Points, in no order, along strands that fork, close into loops and pass close to each other.
In the rows, zero is written as 128.
Two points are linked if the straight distance between their rows is under 139. Some points are linked to none.
levet: [109 137 110 125 191 136 136  89 141 121 128 149 101 166 159 126 152 119
 109 125 130 120 132 136 111 114 125 110 120 124 156 150 130 134 111 115
 144  94 116 132  99 136 103 106 142 128]
Vap: [133 103 115 146 143  54 153 140  95 122 150 124 113  95 138  70 108 136
  83 108 182 130 128  94 107 139  79 134 129 102 193 100  93 122 192  69
 122 167 115 114 136 168 117 121 177  93]
biza: [104 127 161 156  63 136 136 152 150  97 159 150 152  93 129 121 135 121
 101 110 138  99 115  57 151 164  99 130 134 179  90 110  90 130  58 176
 157 112 154 105 161  73 148 129  79 161]
loleb: [129  82  94 136  89 126 135 121 159 155 106 108 130 154 107 119 138 144
 160  89 133  79 131 144  59 114 125 166 157 140 196  83 104 149 131 164
 114 102 140 168 140  84 150 140  86  88]
fupu: [122 115 103 122 175 119 121  74 107 129 120 118 101 167 170 131 151 110
  97 106 119 110 126 111  78 107 123 105 114 100 170 129 135 147  82  85
 132 113 105 144 129 126 102 121 146  69]
tem: [ 71 161 155 134 126 175 124 155 159 123 148 182 157 136 113 145  78  97
 126 161 119 141  82  89 174 154 149 117 125 120  90 118 135 149  90 176
 145  75 148 113 101 110 148  98 103 150]
Tabez: [125 146  73 118 196  98 171  86 177 106 145 155  76 166 154 100 175 126
 100 105 168 127 162 172 117 129 109 154 146 144 187 169 126 121 150 144
 116  87 117 132  80 149 109  87 167 156]
Kodo: [127 160 173 143 125  94 160 169 125 154 164 151 127 100 121 124 112  74
 147 130  70 183 138 174 160 124 122 148 109 164  79 176 135 137 205 163
 128 161 177 143  71 116 126 159  95 162]
gibis: [111 123 140 163 114  60 157 150  77 137 162 136 122 104 147  87  90  93
  87 117 135 151 122  95 107 146  84 122 105 100 176 101  94 139 194  89
 139 186 141 127 140 148 125 137 165  92]
Dusu: [150  97 105  99  96 156 143 134 152 139 108  92 155 177 107 138 116 165
 149 139 127  90 132 120 122 126 132 153 164 141 139  61 153 128  78 184
  80 111 102  98 148 122 158 132 116 117]
gozi: [ 98 163 123 112 186 144 103 153  93 142 146 184 116 128 132 125  45 134
 110 173 133 184 118 141 181 125 126 112  99  63 104 139 165 115 192  80
 126 118 101 122  70 222 132  88 165 129]
nobon: [135 133 164 148  80 100 191 142 145 120 188 133 147 125 127 121 153  69
 128 107  68 118 153 108 151 150  74 141 132 194  99 130 112 155  81 207
 103 135 146 117 150  85 157 172  92 128]
daloz: [152 108 100 113 127 142 141 105 145 126 108 106 134 176 140 135 150 137
 117 124 125  95 137 110 112 127 131 133 149 139 171  96 141 124  56 158
 108 111 104 104 156 126 130 124 140  99]
kava: [ 96 137 119 119 180  77 178 127  95 157 164 154 100 178 166  99  96  55
  61 131  97 190 112 135 117 124 108 128 103  91 172 102 151 168 159 111
  96 132 121 129  72 160 141 115 169  79]
sipod: [108 140 124 118 134 182 123  99 182 109 114 143 145 145 130 144 161 130
 135 140 114 104 132 122 147 113 152 140 144 165 119 133 133 117  53 175
 135  78 114 117 136  98 131 110 104 159]
Bati: [128 138 151 154 176 106 128  81  97  91 153 139  60 102 185 111 175 120
  85  95 148 108 131  84  94 100 101  95 102 118 143 165 109 122  81  69
 166 119 106 151 132 121  75 135 148 104]
lisi: [151 110 118 142  82  65 197 143 143 138 145 111 132 126  98  93 122  92
 134 101 112 137 150 163 118 154  84 167 149 183 166 127  93 129 176 181
  90 170 147 128 145 118 149 158 125 120]
lup: [142 139 119  97 160 182  92  82 106 116  98 103 110 164 142 171 142 130
 126 150 104 119 124 120 139 108 167  97 122 105 102 126 165 131  48 102
 123 104  82 115 147 156 112 126 156 101]
tutaz: [188 138 128 137 111  73 144 142 120 116 120  82  94  70 104 104 184 127
 160 105 139 161 187 199 143 129 123 157 135 179 108 197 127  95 197 117
 114 183 145 131 150 139 105 155 145 182]
kep: [163 141 176 157 100  91 126 133  65  85 140 103 117  66 145 118 160 119
  99 104 132 116 137  80 157 156 112  77  98 141  85 147 102 110  84  78
 144 180 127 123 189 136 105 171 144 143]
Livo: [179 148 124 112 122 122 110 116  99  79 137 112 118 114 122 126 146 157
 104 135 139 110 144  93 185 167 129  95 127 115  81 144 149  98  59  99
 110 142  82  89 170 197 118 126 177 149]
livit: [141 119 128 135  90 146 107 126 133 105 119 119 151 116 129 130 153 174
 118 127 157  91 124  84 141 149 129 117 146 142 131 104 103 111  73 134
 146 131 120 100 181 119 123 121 128 152]
Rurek: [169 149 130 120 131  54 141 164  86 113 145 125 129  51 105  89  99 137
 119 133 159 166 160 132 194 168 101 120 116 115 107 153 146  87 205  74
 101 176 110  97 122 217 127 133 173 179]
Zub: [134 132 176 153  90 108 132 162 122 129 148 131 141  81 117 127 138 115
 145 112 110 127 136 134 136 133 112 129 123 166  84 151  95 131 160 145
 159 174 158 136 155  89 132 182  92 141]
pup: [110 112  73  91 176 167 161  98 159 151 118 137 130 206 129 139 116  99
 135 132 126 135  97 164 106  94 159 134 146 133 153  85 175 158 100 179
 104  70 118 135  62 108 167 109 132 103]
tigef: [163  80 127 129 107 108  92 148  69 172  97  69 137 130 135 132  91 127
 125 132 124 134 115 115  98 127 103  97 104  81 142  88 128 144 158  59
 110 194 116 138 175 170 127 161 152  59]
lida: [125 130 173 162 158  86 129 117  72 113 153 136  82  85 180 110 133 108
  87 106 143 134 121  70  95 119  93 104  87 106 129 145  99 138 116  49
 164 156 121 149 143 124  87 143 155  86]
Gomod: [132 137 141 119 158 170 102 101 126 142 107 111 105 137 137 168 157 121
 155 128  81 121 130 162 113  82 178 135 117 147  95 161 145 137  99 140
 134 120 133 154 127  90 112 156 104 125]
zudon: [100 132 107 108 124 213  97  81 195 113 101 117 160 155 120 160 158 177
 155 161 119  89 117 120 127  85 177 157 153 139 149 107 144 118  39 173
 131  41 110 131 122  75 134  97 107 143]
fim: [152 100 114 130 104 115 128 129 122 169 110  98 110 124  96 129 136 121
 175  90 111 116 136 213  85 101 144 167 151 152 150 119 113 164 198 149
  91 136 151 177 130  90 146 157  83  98]
Riz: [133 154 137 136 152  65 176 133 117 142 161 149 109 117 138 111 114  65
 101 131  95 181 146 156 153 143  99 128 105 138 129 152 141 135 176 127
 117 159 141 124  88 153 116 144 142 140]
Lipid: [172 121 165 139  71 133  79 155 100 122 111  73 149  73 105 148 159 162
 166 118 116 101 149 127 130 114 125 136 130 157  70 138 101 110 121 127
 148 166 138 121 211  84 146 181  86 151]
Sal: [115 164 147 117 160 167 119 136 128 122 119 145 128 134 117 153 122 109
 150 153  91 155 127 162 171 118 157 120 128 137  64 158 148 126 131 142
 141 115 133 126  97 148 116 125 118 156]
Tegit: [117 151 116 110 162 132 121 147 114 122 151 171 142 139 124 111  72 145
 114 163 150 152 120 123 182 164 128 117 124  85 118 119 141 114 169 112
 117 120 103  94  90 214 128  93 168 141]
gizov: [143  88 112 123  82 142  91 133 127 175  73  89 125 125  91 148 129 176
 186  99 138 104 126 190  61  98 155 156 148 113 156 112 111 149 203 114
 119 126 154 182 148  93 144 145  81 103]
sus: [ 91 113 161 163  86 158  85 151 123 121 126 150 167  95 131 139  80 146
 106 142 164 123  80  36 134 170 125  84 108  79 102 105 106 136 109  88
 170 127 141 118 150 116 130 101 119 121]
godo: [126 142 136 158 131  51 202 115 120 110 173 146 101 121 146  87 156  72
  80  99 120 140 144 111 124 161  86 125 121 163 155 149  99 137 123 141
 124 158 138 124 130 127 109 149 156 114]
ratin: [ 85 111  96 109 150 175  94  96 164 133  91 143 141 159 131 156 125 153
 152 146 146 127 107 144  90  92 166 112 135 101 156 127 151 137 138 115
 150  82 139 167  85  93 117  93 113 117]
sos: [101 147 169 157  72 116 149 181 135 104 178 180 166  95 108 113  89  97
 100 120 125 124 107  61 180 188 102 129 115 155  75 122 104 135  96 192
 142 134 173 106 136 100 157 121  96 163]
Vul: [112 114  92 115 145 140 135 120 166 159  99 151 109 155 116 121 130 127
 155 108 142 123 122 213  88 109 157 154 152 137 168 122 124 147 200 160
 116  97 157 178  78 100 140 120  96 130]
nupof: [107 156  92  83 236 127 135 111 128 136 140 159  78 165 150 118 101 129
  97 152 133 170 133 190 145 102 125 137 113  96 149 150 167 120 173  98
 105  93  97 124  49 197 114  85 176 131]
sedi: [164 160 118 101 120 200  67 104 126 109  85  72 144 139 101 181 149 162
 165 178  98 106 131 142 182  95 190 133 147 128  74 136 155 106  38 138
 118  97  86  93 171 142 138 133 121 131]
dalu: [146 143 120  99 148 195 102  83 125 126  89  83 133 170 120 181 151 123
 157 161  94 108 113 136 138  82 181 126 130 127 109 110 168 131  19 148
 106  89  84 117 146 114 143 140 129 102]
dureg: [121 160 154 123 174 193 104 122 124 138 113 113 107 117 118 174 163 122
 180 149  80 150 136 188 154  79 194 147 121 152  47 192 153 121 129 140
 152 108 138 150 103 119  87 140 109 160]
pufe: [142  99 116 108 112 183  64 125 127 154  73  87 137 125 102 168 132 178
 184 137 137 104 125 162  83  89 169 136 132 102 124 125 133 120 156 104
 131 126 138 162 153  91 137 142  93 122]
nuvaz: [ 93 149 103  99 211  97 164 132 112 147 158 167  90 182 156  99  75  98
  62 141 123 188 118 157 136 121 108 130 113  83 176 120 158 138 186 107
  91 104 110 123  48 185 136  82 179 101]
Keb: [168 118 103 142 121 129  88 122 124 117  93  98 113  93 123 119 173 193
 153  99 179 100 166 163  98 115 146 124 151 125 147 148 101  96 170  97
 151 148 135 143 176 119 109 133 135 163]
Deviv: [124 127 132 152 120 136 121  97 136  85 134 135 129 111 167 112 173 154
  91 110 164  93 128  58 124 137 120 103 128 137 150 125 104 108  44 114
 155 100 110 112 156 103 107 103 131 147]
lele: [174 156 147 130 132  75 136 145  99  97 124  96  96  58 113 109 171 139
 145 119 145 160 184 159 171 130 113 124 123 157  81 195 139  74 174  80
 126 181 125 117 143 179  96 137 166 202]
Kanaf: [148  95 133 132 121 139 100 130  86 156  97  93 139 148 150 151 105 120
 126 135 120 122  95  82 108 136 115  88 103  89 131  84 132 150  96  83
 124 156 112 128 165 145 133 146 139  66]
teto: [116  94 121 113  89 178 109 147 181 146 107 102 179 145  93 149 105 183
 168 147 141  90 109 111 119 125 142 157 167 127 131  71 142 123 104 156
 121  91 122 107 137  93 159 120  97 142]
kif: [ 53 157 156 141 142 180 117 155 151 137 139 192 147 150 127 149  56 106
 123 174 120 161  80  99 156 127 165  97 111  79 101 120 151 159 131 132
 161  90 147 141  79 116 147  90 116 130]
zinu: [ 85  92  88  96 135 178 102 128 171 154  90 135 162 176 106 151  90 178
 158 163 172 123  88 137 103 118 159 121 148  83 165  85 160 129 172 119
 132  91 133 138  76 121 140  79 119 122]
buvon: [123  61 102 128 106 135  77 131 129 145 104  99 162 143 135 131 109 190
 133 133 187  97 102  70  73 144 110 109 131  62 178  72 122 118 144  70
 135 139 111 126 147 151 117  95 143  80]
nivuk: [110 116 118 144 136 104 148 138 141 140 139 159 150 139 144 102 110 120
 109 124 151 120 118 107 109 147 104 126 144 115 165 101 102 137 157 129
 152 134 143 119 115 129 124 116 131 111]
Mima: [105 102 106 125 135 135 109 120 133 138 114 134 145 151 146 127 116 153
 124 132 163 109 112  85  90 131 118 106 124  92 174  96 115 131 136  98
 144 117 127 130 126 123 114  98 138  99]
Nodud: [ 77 137 143 152 158  68 181 122 111 142 173 183 104 162 179  90 114  50
  64 112 101 164 110  88  92 139  96 131 105  92 181 110 119 166 141 122
 137 133 140 131  84 134 123 120 152  73]
nedid: [120 130 112 149 147  41 212 114 125 101 171 146  95 128 151  56 152  92
  57  88 156 125 139  97 102 143  70 140 134 141 205 128  86 133 146 119
 126 149 123 117 124 150 109 110 183 105]
Ruv: [166 139 117 132 181 104 135  59 112  97 130 112  42 127 178 121 197 114
  96  92 135 111 160 140  93 103 115 127 112 137 151 183 133 125  77  93
 137 123  96 156 147 132  74 137 167 113]
Nog: [142 119 107 123 156  73 128 147  75 156 133 114 108 107 140  86  74 139
  83 131 161 164 123 127 131 132  74 139 106  79 176 107 129 115 216  55
  94 177 102 112 123 201 126 126 189  89]
Guvuk: [113  76 124 126 101 177  60 146 130 151  99 116 182 135 106 149  73 197
 144 165 177 113  90  80 106 153 129  96 130  56 137  72 136 126 146  71
 143 133 115 121 137 161 132  86 136 101]
Vosa: [127 169 170 130 119 118 139 171 108 114 165 176 153 103 113 137  66  65
 127 144  79 170 112 109 195 178 133 109  96 129  56 156 147 124 133 154
 125 146 159 121  99 152 150 137 124 150]
Nizes: [106 162 150 131 126 130 128 191 101 149 146 177 152 118 120 137  40  84
 133 163  92 182 104 128 177 152 134 112  93  95  87 125 159 140 177 131
 125 156 155 131  88 163 156 131 128 142]
gibon: [ 92 116  87 104 159 145 175 145 194 139 138 183 152 187 126  98 112 158
 124 148 160 129 135 166 143 149 136 160 177 142 161  97 141 119 169 184
 117  84 142 101  55 139 133  79 135 175]
zudog: [158 155 138 122 160 137  80 126  74  79 132 129 104  86 132 133 118 166
 102 141 160 118 119  74 175 144 126  90 111  94  77 147 129 102  86  50
 136 133  80 118 158 189 106 112 174 126]
Beg: [104 176 134 114 153 120 125 170  86 154 154 182 129 121 123 117  38  89
 116 161 100 211 133 152 197 147 132 124  93  77  84 149 170 121 204 105
 112 150 131 119  61 210 141 111 160 149]
Levo: [168  99  99 117 144  93 101 138  66 176 110  76 103 124 125 109  87 134
 115 129 135 163 135 146 111 119  88 120  99  88 158 114 138 131 194  48
  94 186 116 143 154 190 114 147 171  82]
nub: [139 135 129 114 164 158  75 106 102 114 111 117 112 127 153 153 124 156
 117 141 137 124 123  87 126 122 132  90 103  89 108 140 131 116  85  60
 148 115  93 118 150 166 107 121 154 101]
mus: [124 135 173 144  67 108 131 195 140 138 146 146 178  81  92 115 103 132
 150 123 134 126 128 133 144 144 104 149 137 152  79 126  89 117 202 153
 159 163 178 127 145  91 156 153  75 174]
pez: [109 100 136 157  78 118 144 120 159 139 135 127 136 136 117 123 140 113
 148  89 111  80 115 116  58 115 113 156 135 158 169 112  84 152 116 162
 141 117 157 155 159  49 143 153  83  96]
buver: [166 119 145 148 113  97 124 118  67 104 134 110 117 110 152 118 141 117
  91 107 129 106 118  60 130 154 102  84 107 110 119 113 108 132  66  87
 136 165 107 114 188 149 115 150 155 104]
loz: [198 132 115 128  96  87 151 125 136 103 118  73  97 106 105 127 194 137
 156 101 121 137 197 202 125 129 125 169 147 180 130 188 117 104 138 151
  94 164 135 125 166 128 127 166 131 153]
Palu: [171 151 107  99 129 144 114 112 123  93 116 102 130 138 112 147 169 159
 137 151 128 121 161 139 175 132 147 120 151 142 100 150 141  94  64 137
 111 125  91  89 162 178 125 129 149 161]
libu: [135 100  83 122 121 140  94 109 157 122 107 119 141 130 124 120 153 202
 144 112 194  90 147 135  97 128 142 133 159 120 181 114 107 101 153 116
 139 121 124 124 148 126 112 104 135 150]
Nozik: [130 135 137 132 147  80 181 127 126 160 151 135  96 145 143 121 131  58
 114 120  76 161 122 181 123 122 121 141 107 164 135 156 137 160 167 157
 101 151 153 148  87 108 123 165 128 104]
Poma: [ 83 124 155 146 123 168 112 100 155 124 115 147 144 127 144 151 141 113
 127 131 118 119  98  97 101 111 141 109 118 130 133 130 117 148  91 141
 163  96 143 151 125  55 115 126  85 120]
fir: [106 138  69  98 181 134 189 114 194 120 132 168 113 198 143 109 159 140
 111 128 162 131 156 186 139 133 129 156 164 155 178 142 144 119 134 180
 100  79 125 116  67 146 124  74 159 165]
fidok: [112 104  94 105 113 136 193 165 191 138 139 155 153 185 101  99  99 149
 134 138 135 120 142 150 139 142 113 173 180 164 146  71 146 135 151 211
  82  98 143 103  79 124 152 109 123 158]
duge: [ 89 148 135 126 146 184  77 132 128 122 121 165 148 135 119 153  84 135
 130 175 140 139  88  91 164 146 160  94 119  76  88 125 139 145 119 108
 148  87 118 121 114 161 123  87 133 131]
Viniv: [ 97 134 173 157  66 105 142 203 134 133 163 173 176  92 106 120  68 116
 124 135 132 140  98  91 161 180 106 122 128 135  80  99  96 129 166 162
 153 155 170 122 134 109 165 142  84 168]
Suga: [106  94 125 129 116 152 101 179 123 178 110 134 166 136 112 129  53 159
 136 161 163 147  96 111 123 146 127 103 123  58 136  82 138 126 204  89
 135 148 132 132 113 162 148  98 130 113]
zod: [114 114 155 155  62 139 133 127 152 123 152 125 148 112 117 126 148 128
 130 101 120  72 132  83 105 119 100 144 145 167 123 107  86 131  82 176
 151 115 148 129 175  43 152 156  72 135]
tid: [128 105 134 117 112 195  31 121 108 144  61  87 138  98 113 177 133 193
 174 150 146 121 127 127  93  89 168 103 121  90  92 153 131 118 141  62
 178 136 133 147 175 109 102 124 115 125]
reran: [ 76 124  88 104 149 190 104  87 185 115 101 146 154 177 131 151 139 168
 151 154 147 107 106 128 120 106 171 136 149 117 159 111 161 127  74 147
 134  47 113 125  80 102 116  74 124 131]
Ruk: [157 151 170 145  96 114 174 117 140 115 172 109 120 109 137 139 198  82
 140 101  64 121 170 140 146 125 107 140 118 196  93 182 107 135  70 192
 110 142 126 117 147  81 139 187  96 141]
zenon: [160 112 126 122 129 154 112  96 126 156 107  82 104 148 124 159 163 130
 180 108  84  99 126 174  88  68 160 147 126 142 130 128 140 161 101 159
 100 114 126 158 139  71 150 171  99  96]
nerab: [158 143 189 146  88 118 109 154 104 104 149  98 142  63 116 142 164 121
 151 113  88 127 152 123 166 132 124 136 119 184  38 169 110 112 118 143
 147 165 147 119 172  95 140 176  79 165]
zase: [151 126 107 108 124 129 140 131 151 147 108 106 121 145  98 122 146 141
 178 106 124 120 159 223 110 109 148 168 160 157 146 140 129 129 184 180
  92 116 140 148 121 102 156 131 101 139]
padir: [104 138 116 119 151 165 124 122 179 123 122 164 143 140 118 134 142 153
 138 136 147 116 130 152 142 129 147 133 152 146 133 141 121 114 125 163
 156  96 135 121 108 115 122 102 113 176]
fipe: [ 84  89 140 146  86 152  95 134 147 139 106 129 170 132 133 144 102 149
 117 142 150 115  84  55  84 145 119  99 119  83 149  81 121 145 100 100
 167 120 131 135 141  92 123 102 104  93]
Raf: [127  94 129 143 126 122 111  95  94 136 113 108 120 150 171 134 143 102
 103 117 114 113  95  70  67 118 110  91 105  93 165 104 114 163  70  87
 137 140 114 138 163 112 110 134 134  40]
bugus: [122 134 144 152 104  80 201 139 149 116 168 148 135 125 129  99 144  78
 101 103 109 131 140 121 134 153  83 150 137 181 143 127  89 137 125 188
 124 150 152 124 134 101 133 155 117 127]
Lofub: [150 156 172 126 156  86 158 126  90 157 162 127  91 106 145 131 130  62
 120 133  68 191 144 162 165 134 125 136  92 154  79 188 165 141 145 116
 123 171 143 144  85 161  86 159 136 150]
lesam: [146 109 112 157  98  77 153 110 126 131 109 114  90 108 114  99 160 120
 137  71 140 117 145 180  75 135 116 155 140 173 186 140  74 146 197 130
 126 165 145 165 161 113 118 154 124 110]
kogun: [161 120  81  96 151 152 135  61 138 130  96  90 102 190 157 149 175 124
 126 119 109  84 143 140  86  99 162 136 141 134 181 118 159 128  22 147
  87  91  91 123 146 115 138 132 145  86]
didi: [183 145 149 127 114 110 155 112 125 105 133  82 101 114 129 145 196 112
 142 111  83 133 180 175 134 122 129 146 129 175  97 186 131 112  79 159
 104 159 124 117 162 115 123 183 119 143]
sibof: [189 156 113  90 111 171 124 105 131  99 103  71 131 150 103 170 165 151
 162 163  97 111 174 167 175 107 170 147 157 152  88 145 155  88  28 174
  85 110  88  83 169 164 151 134 132 147]
par: [105 144 173 147 128 153 128 131 124 122 137 153 127 111 147 153 130  87
 120 135  90 135 103  99 138 137 134 108 106 137  86 145 114 152  93 138
 158 123 142 134 135  85 126 150 100 128]
tur: [173 115 125 116 116 106 138 119  81 129 120  91 128 152 147 134 119  99
 110 124  96 123 117  92 132 161 109 102 119 119 130  95 141 141  60 117
  96 159 100 113 178 163 133 154 150  77]
bufom: [127 170 134 115 149 190  86 141 146 116  98 111 141 121  94 164 162 156
 189 159 103 139 153 195 165  79 185 167 152 159  47 186 148  91 160 155
 160 100 132 131 118 122 115 115  94 184]
ludo: [ 91 159 130 120 153 189  97 131 183 117 103 156 144 111 102 148 151 162
 164 149 141 126 135 180 143  99 174 144 158 147  82 181 126 105 169 153
 178  84 153 135 102 100 116  93  90 197]
vuper: [122 157 139 118 122 161  83 154 120 110 127 151 158 114 104 149  97 124
 143 159 114 136 103 112 196 154 159 107 123 119  52 134 139 122 102 132
 138 118 129 111 132 163 132 116 132 157]
Lasi: [102 121 171 182  94 111 124 164 101 136 136 151 149 107 146 120  76 107
 103 124 142 142  91  56 121 161 105  95  99  83 118  99  98 144 146  98
 164 165 150 137 152 118 140 132 121 107]
napov: [ 86 124  89  97 165 162 155  90 171 124 110 157 139 205 152 127 131 118
 118 142 132 117 108 111 125 120 150 126 140 120 167  89 163 145  60 161
 116  57 115 114  75 120 124  80 137 113]
Vur: [156 142 125 119 140  50 153 146  69 131 155 132 115  86 130  88  69 114
  88 132 152 170 136 108 165 163  82 124 106  98 145 136 146 103 191  74
  93 176  97  98 119 218 138 127 188 121]
vupo: [ 69 118 119 147 146 142 117  91 165 134 118 168 120 144 155 147 144 122
 132 123 138 126 109 132  75 107 135 117 112 117 167 143 121 147 132 120
 171  97 159 175  90  66  99 110  98 106]
vamud: [103 110  81 108 157 148 168 106 177 154 121 151 120 185 114 127 128 112
 156 109 134 125 114 196  85  93 153 165 158 153 171  92 153 159 153 192
 103  66 145 173  52  76 167 109  97 121]
fov: [140 129 161 171 131  52 159 130  64 118 158 126  90  72 156  92 124  92
  97 104 129 143 129  92 124 137  88 111  90 130 133 142  95 139 161  67
 143 190 140 143 147 136  95 162 169 102]
Vekib: [ 89 115 100 140 112 163 114  97 179  88 132 155 151 133 145 116 173 182
 112 130 175  89 121  81 112 134 132 132 147 148 165 118 119 107  75 139
 168  78 126 111 121  92 103  81 117 157]
Pizoz: [176 122 146 130  60 152  71 146 118 108 110  74 160  86 109 147 160 189
 143 131 155  89 134  98 132 130 143 128 146 147  99 112 104  92  80 123
 149 160 118  95 215 106 145 148 100 157]
vas: [119 105 114 116  82 189  73  99 185 124  96  95 163 139 110 159 143 202
 157 144 137  79 120 110  97 105 159 144 150 129 153  95 136 114  60 150
 138  79 116 117 156  71 132 111  93 141]
Zol: [119  80  67 103 124 139 148 104 164 158  96 113 114 181 110 126 131 140
 151  99 148  97 118 178  66  95 148 167 170 144 207  65 144 154 131 178
  88  77 126 169  96  92 174 120 104  85]
fanum: [ 60 114 120 143 140  86 166 135 141 136 159 180 131 157 162  84 103  98
  81 117 146 144 113  83  76 134 102 130 133  87 199  87 101 146 154 132
 147 120 152 124  88 123 126  88 137  94]
susap: [119 158 104 137 198  64 192  96 146 100 173 158  69 144 164  80 160 104
  59 102 162 140 150 132 110 129  85 141 125 129 184 162 119 123 139 113
 125 112 108 126  86 158 103  98 179 123]
rete: [134 129 168 140 118  92 150 156 103 175 155 122 120 113 116 134 105  75
 159 129  62 166 116 170 135 106 121 142 105 159  91 150 145 169 189 145
 109 173 162 157  95 104 129 185  99 111]
Nabi: [131 109 128 144 119  96 141 133 122 150 131 126 118 123 133 112 121 106
 123 108 119 127 119 151  94 130 108 137 125 147 156 118  96 146 180 123
 134 164 155 152 142 112 124 152 126 100]
tig: [107  70  96 102 100 173 117 149 168 170  93 103 167 170  81 143  89 171
 176 142 157 104  91 144  88 101 149 152 164 107 142  56 157 140 149 146
 109  96 129 141 101 100 175 115 105 113]
mado: [158 156 171 139 105  74 142 157  81  67 159 123 124  49 125 103 145 115
  97 112 141 128 153  81 203 175 119  80 103 144  73 170 112  94 104  93
 128 175 133 116 160 163 119 150 149 182]
Lep: [119 159 115 116 188 115 145 120 131 112 140 164 117 146 147 108 118 128
  98 140 144 145 138 128 153 143 113 118 128 107 132 144 131 122 137 116
 127 112 109 109  96 180 121 100 160 148]
Fiti: [ 91 125 137 120 150 156  99 178  89 174 127 158 128 128 127 123  38 144
 114 166 142 185 111 120 138 124 125 102  93  42 125 108 163 137 217  72
 132 146 117 137  94 188 148  99 150  97]
megon: [190 109  92 114 121 147 120  77 127 141  95  69 101 163 130 160 175 142
 160 106 106  84 156 176  82  83 165 158 138 147 174 112 133 130  56 159
  83 109 103 140 163 100 156 161 116  88]
lubi: [180 102  94 131  81  56 156 135 117 138 116  83 105 105  84  97 143 119
 154  88 125 138 157 195 112 139 109 168 147 184 174 144  95 124 214 145
  76 189 137 139 161 136 136 155 136 121]
muzas: [126 158 163 136 119 172 118 107 146 107 129 123 132 112 132 157 167 104
 127 130  85 111 125 119 153 116 140 132 122 166  81 149 125 127  49 166
 136 102 116 117 150  84 131 149  95 153]
zapu: [158 157 178 130 129  87 169 145 123 129 159 122 123  88 117 125 147  64
 139 124  68 183 159 155 174 142 118 146 110 184  66 191 147 129 151 155
 115 167 145 128  95 141 113 178 109 162]
Fopag: [146  81  90 108 111 173  70 115 147 125 100  96 165 141 115 132 141 233
 155 135 190  85 125 115 103 139 149 136 158  91 164  81 130  94 119 100
 130 122 100 101 165 148 109  93 141 137]
raku: [152 164 155 132 119  79 144 173 102  80 145 137 131  47 108  97 136 133
 127 130 155 148 168 115 209 169 121 104 120 145  73 174 126  84 164  92
 121 162 133 102 136 194 121 130 165 211]
duvib: [155 126 135 128 107 158  57 149 105 113  97  98 139  82 115 147 153 190
 155 130 158 114 144 131 122 107 148 114 137 116  87 152 118  91 153  77
 170 159 134 126 182 121 103 135 122 163]
zuso: [ 90 143 161 128 126 147 162 151 149 146 168 160 155 146 112 151 110  74
 152 139  78 138 107 135 148 113 120 136 124 150  84 109 146 159 129 204
 120  98 150 126  91  82 173 139  82 143]
Niz: [148 168 167 138 120  96 145 143 103  88 157 157 130  81 132 124 119  85
 106 126 103 152 136 110 190 171 123  96 103 142  61 162 131 118 108 127
 132 161 139 120 133 159 125 153 134 166]

How many points has the smallest loop of links through each point below? Write none if it is on no loop.
tig | 7
Suga | 24
bufom | 14
Poma | 8
Raf | 15
Vur | 11
Livo | 8
rete | 6

A piece is two or more points that can be reached from each other along the links. Count, over all rows, the pieces, the separate loops (a circle has one, a figure eight two, a Y none), the forks (points with three links) and the tips (points with one).
pieces | 4
loops | 8
forks | 15
tips | 7
